Each row is a point on a landscape with many valleys, with its height.
A ball rolls from a point to the lowest of its 4 nearest points, and stops where none of them is lower. Distance is the straight distance between rows; heights are no part of it.
J562: [  3   2   6 -16 -27   5   2 -21  -2 -11  -3 -17  20 -16  12  20  -7  -6
 -14   2   0]  height 7.3
J931: [ -8 -19 -15  -1  -7 -12  20  -7  -1 -14   3  -5 -12  -9  -1 -19  -2  10
  -5  10  -1]  height 25.5
J682: [ -9   5   3   5  -9   9 -10  -4  -4   5  -6 -15   8   0   6  20  -6 -11
  -1  -2 -13]  height 21.8
J200: [ -9  -9  20  10   6   8   8  19   6   9   3  -1  -3  19 -12  14   4  -9
 -10   4 -10]  height 25.4
J881: [  1   0  -6  -7  -7  -4  -3   3   0  -8 -10   2  10  -4   1   1  -5  -1
   9  -4  -3]  height 38.9
J451: [ 16  14 -34  -1  13   2   9 -20  -6   5  19  11 -24  -8   3 -32  16   4
  23  14  -1]  height 44.5
J951: [ -8  -6   4   7  19  -4   8  14   3   3  -1  14 -17   3 -11 -11   6   5
  12  -2   4]  height 15.8
J734: [ 23  20 -28 -15  12 -10  -2 -17   3  -8   2  21  -3 -23  21 -22   5   8
  18   7  10]  height 36.9
J117: [-12 -10   6  11  -5   0   4  10  -3   4   2  -8   1   1  -9   5  -6  -3
  -2   2  -9]  height 26.2
J521: [  7  12   5   3 -16  16 -19 -13  -9   6  -4 -24  19   9   5  26  -3  -4
 -12 -12  -5]  height 20.4
J308: [ -3  -9   5  12 -35   9  -2 -21 -11   5  10 -29   6  -7   5  23  -4  -6
 -17   2   3]  height 27.7
J338: [ -3   5  10  -2 -27   5  -9 -15  -3  -6  -1 -22  23  -7   8  25  -2  -6
 -14   2  -7]  height 23.5
J382: [  8  15   3  -4  -1   4 -13   9   1   1 -22  -1  16  -5  12  14  -2   4
   7  -7  -1]  height 9.5
J749: [ -6 -11   2   4 -38   9   1 -17  -9   0  12 -25  11 -12  -1  18  -7  -4
 -15   2   1]  height 24.3
J170: [ -1   1   3  -4 -15   1  -1 -12  -5  -5 -10  -8  21 -10   7   9  -5  -5
  -3   4  -4]  height 16.5
J523: [  4  17   5  -6 -17  10 -17  -9  -6  -5  -8 -14  20   2  12  27 -12  -6
 -15  -2  -1]  height 15.4
J822: [ -1   5  -8 -15  -3  -5   2  -2   7  -7 -12   7   6 -13  16   4  -7   5
  13   8   4]  height 30.2
J64: [  0  20   8  -8  -3   5 -17   4   2   6 -16   0  17   9   9  18   1  -5
   1 -18  -4]  height 20.2
J428: [  3 -12   3   5  26  -9  13  13   4   0  10  25 -12  12 -13 -29  11   7
   5   2  11]  height 10.5
J658: [ -3  -4  15  19 -20  22 -27 -14 -14  25   5 -26  -4  21  -7  29   0   4
 -21 -26   0]  height 77.9
J144: [ 10  16  -3 -29 -11   1 -12 -16   7  -9 -22   5  30 -14  23  10  -5  -4
 -10   7  11]  height 38.4
J343: [-12  -5   4   3 -17   6  -9  -4  -3  -2   9 -12   2  -2   2  16  -4  -7
  -6  -4  -4]  height 22.3
J10: [ -7 -12   3   0 -24   2  -2 -11  -6 -10   1 -13  15 -13   6  12  -1  -3
  -4   1  -8]  height 19.8
J944: [ 15  14   5 -12   1   1 -10   2   7  -4 -24  11  21  -6  18   5   3   4
   7   1   0]  height 19.1
J148: [ -3  12   7  11  13   1 -10  19   9   9 -15  12   5   0  -7   4   5   4
  18 -14 -10]  height 50.6
J669: [  4   5   1  14  30  -3   9  16  10   5   7  25 -12   9 -22 -19   9   8
  12  -4   5]  height 14.3
J798: [ -4 -12   5  -1  16 -13  23  19   1  -6  14  15 -17  13 -15 -15   7   3
  -6   6  11]  height 10.8
J360: [  2  -9  -7  -1  17  -5  12   7   5   2   8  12 -15   0  -9 -19  -1   5
   3   6   7]  height 16.3
J683: [ 15  11 -18   4  15  -7   4  -9   6  -2   4  16 -14 -13   2 -17  11  12
  21   8   0]  height 7.0
J575: [ -6  -5   6  11 -18  12 -14  -9 -11  12   4 -31   4   5  -7  18   0  -6
 -13 -15  -5]  height 33.7
J942: [ -8  -5  15  12  -2  14 -11  10  -3  20   4 -19  -4  24 -10  24   1 -15
 -17  -4  -6]  height 40.0
J79: [ -2  -8  -8   1   4  -9   7   3  -2  -7  -4   5  -5 -13   6  -7  -3   5
  11   1  -3]  height 35.9
J138: [-12 -11  14  11  -9   3  -2  10  -5   6  11 -10   0  14 -16  11  -4  -9
 -18   6  -2]  height 30.4
J696: [ 10  16 -16 -14   1 -11  -3 -11   4  -1  -9  17   6 -19  12  -5  -5   5
  14   2   3]  height 8.3
J11: [ -5 -24  18   3   3   1  15  11  -1  -3  18  -4  -8  20 -13  -4  -1  -5
 -22   6   5]  height 24.7
J742: [ -8 -25  -2 -13   4  -5  27   5  -3 -11  15  -6 -18   8  -6 -16  -4   6
 -22  11  13]  height 29.2
J212: [ -4  -5   0   6  13  -9   8   6   6   1   0  12 -13  -3 -10 -16   3   9
  14   5  -3]  height 24.9
J373: [ 15  10 -10 -20  -3  -9  -9 -14   9 -12 -14  10  12 -23  19  -8  -3  11
   8   6  13]  height 32.2
J878: [ 14  16  -2 -23  -2   2 -15  -7  12  -6 -18  11  21 -19  16   4 -10   1
  -5   6  12]  height 29.5
J237: [-10  -4   7  12   5   2  -3  15   2  11  -1  -4  -1  11  -9   9  -5  -7
   6   0  -7]  height 25.0
J334: [ -4  -3   8   2 -25  10 -15 -12  -8   4   5 -31  17   2   5  27  -2  -5
 -16  -4   1]  height 26.6
J275: [ -1 -16 -23  -8   7  -8  26  -7  -6 -11   9  -1 -28  -4 -10 -32   2  11
 -11  14  14]  height 30.5
J847: [ -5 -20  15   1  16  -5  12  14   0  -7   8  -4  -6  11 -15  -3   5  -5
 -10   6   3]  height 20.8
J198: [ -7 -13   9   5 -28   6   0 -16  -6  -3   5 -22   7 -10   1  19 -13  -6
  -7   4  -2]  height 22.2
J630: [-13 -21   5  -1   4  -6  21   7  -3  -4   6  -3 -10   3 -11 -13  -5  -1
  -9   4   3]  height 25.6
J27: [ 20  17 -24   7  15  -1   1 -17   1   6  22  19 -23   0   3 -29  16   8
  21   8   3]  height 50.3
J781: [  4   8  -1   2  11  -5 -11  11   0   2 -10  17   0  -9   0   2   5   5
  25 -11   0]  height 51.1
J490: [ -2 -12  14   4  30  -9   7  14   4  -5   9  19 -15  21 -12 -15  12   4
  -2   6   5]  height 6.6
J460: [ -3   6 -12 -13 -10  -8   9 -11  -3 -16  -5   5   2 -18  11  -5  -9   6
   5   9   0]  height 34.0
J811: [ -3  20  18   7  -5  14 -27  12  -5  12 -14 -15   9  25  12  22  -5  -6
  -3 -18 -15]  height 43.2
J2: [ -6 -10  -5  -6 -21  -5  12 -11  -4 -13   0 -13   4 -18   3   7  -6  -1
   1  11  -2]  height 22.5
J773: [  7   4 -14  -1   3  -8   3  -7  -1  -8  -2  14  -1 -19   8 -15  -4  11
  11   2   1]  height 30.6
J459: [ -8 -18  16   4  13  -2  14  17   2   4   7   5  -4  12 -19   1   3  -5
  -7   7   1]  height 16.2
J58: [ 11  24   9 -14   0  10 -23   8  10   3 -27   2  30  10  19  18  -8  -7
  -7 -10   4]  height 31.3
J933: [-14   5  12  14  -3   7 -13  11  -4  18  -9 -12   5  15   1  18  -6 -11
   6 -12 -10]  height 9.8
J392: [ -2 -14  30  -4  15 -11  12  22  -9 -11  20   8 -11  33 -18   2  19  -2
 -18  -1   8]  height 44.7
J833: [ -5  -3  -4   7   3  -3  -3  16   3   2 -12   7   3  -2  -2   2  -3  -3
  16  -7  -4]  height 45.1
J621: [ -8   3   8  15  14  -1  -4  21  12   8 -11  14   0   2 -12  -5   6   3
  12 -11  -9]  height 51.0
J790: [  7  -1 -11   6  19  -4   8   1   8   8   3  23 -21  -3 -10 -24  10  11
  16   7   5]  height 29.8
J474: [ -5 -23 -12  -8   6  -9  30   3  -2  -8   8   2 -15   1 -11 -30   4   8
  -9   4  11]  height 28.4
J530: [ 10  14 -12   9  19  -6  -5   1   5   3   2  24  -7 -10  -1 -20   2   9
  29   5  -2]  height 41.5
J98: [ -7 -15  27   4  13   1  12  20  -2   8  14  -1  -9  34 -17   9   9  -8
 -15   3   0]  height 33.9
J991: [  2  20   9  -9 -14   0 -12  -5   4  -1 -14 -11  21   0  16  23  -9 -15
 -13  -2  -5]  height 15.5
J932: [ 11  30   8  -9  -2  12 -23   5  10   6 -22  -4  19  17  23  19  -4 -11
  -5 -22  -9]  height 9.9
J226: [  4  13   1 -17 -22   6 -12 -15  -3  -9 -14  -8  26  -2  11  20  -4  -4
 -11  -3   0]  height 9.6
J607: [ -6  -8 -21  -4  14  -8  19  -1   0  -4  17   6 -29  -2  -1 -37  10   9
  -1   5  18]  height 35.4
J455: [-15 -14  -4   1  -9  -4  14  -5   1  -5   6 -10  -2  -7  -2  -5  -5  -6
   0   7   0]  height 24.0
J407: [ -7  -7 -24 -12  -8 -12  11 -15   0 -16   1  -3  -5 -18   2 -12 -10   4
   1  10  -5]  height 28.1
J569: [  7   6  -8  12  18   1   1  10   7   7   0  23 -10  -4  -6 -17   6   5
  24   0  -5]  height 40.8
J704: [  7  -2 -29  -1   6  -5  10 -17   0  -5  11   7 -28 -14   1 -45   5   8
   8   5  11]  height 40.9
J661: [  9  14  -4  -3  14  -7  -6  -3   4   1  -4  17   7 -15   9  -4   1   5
  24  -5   1]  height 37.0
J85: [  1   6  12   8 -13  15 -19   1  -6  14   0 -23   5  14   2  25  -4 -13
  -5 -14 -13]  height 31.0
J40: [ -2  14   8   3  -1   3  -8   9   2  10  -8  -6   8   8   1  20  -5  -6
   3 -10 -17]  height 22.7
J172: [  0  -7  15   4  29  -7   7  19   4   4   3  12 -11   9 -22  -9   7   0
   0  -3  -3]  height 9.7
J354: [-13 -26  -4   2  -5   2  25  -1  -3 -14  15  -7 -17  -1 -10  -8 -14  -2
 -21  10  11]  height 27.6
J943: [ 15   9 -32   4  10  -5   5 -19   1  -2  10  11 -21 -14   6 -36  11  10
  16   9   8]  height 38.5
J208: [  3  12  -1  10  22  -5 -12  20  12   8 -10  28  -1   8 -11  -2   2   4
  26  -9  -8]  height 52.9
J791: [  8  -1 -32  -3  12  -3  11 -12  -4   1  18   8 -25 -11  -2 -42  13  11
   9   6   9]  height 41.0
J534: [  6  18  12  -1 -10  12 -26  -3  -7   8  -7 -15  20  14  22  32  -1  -9
 -11 -18 -14]  height 28.0
J397: [ -5 -16  13  12 -17  11  -2  -9 -10   7  14 -23   3   1  -8  18  -2  -5
 -20   2  -1]  height 25.1

Call two points neighbours if one is among the 4 nearest of the other. Go from one point of each pair to the other, from neighbour to neighbour, staying as low as possible. Name the highest point that can't be avoided.
J490 / J683 -> J790
J562 / J932 -> J64
J933 / J490 -> J200

Where does a ball stop that starts at each point below?
J343 -> J562
J79 -> J490
J308 -> J562
J148 -> J562
J621 -> J490
J397 -> J562
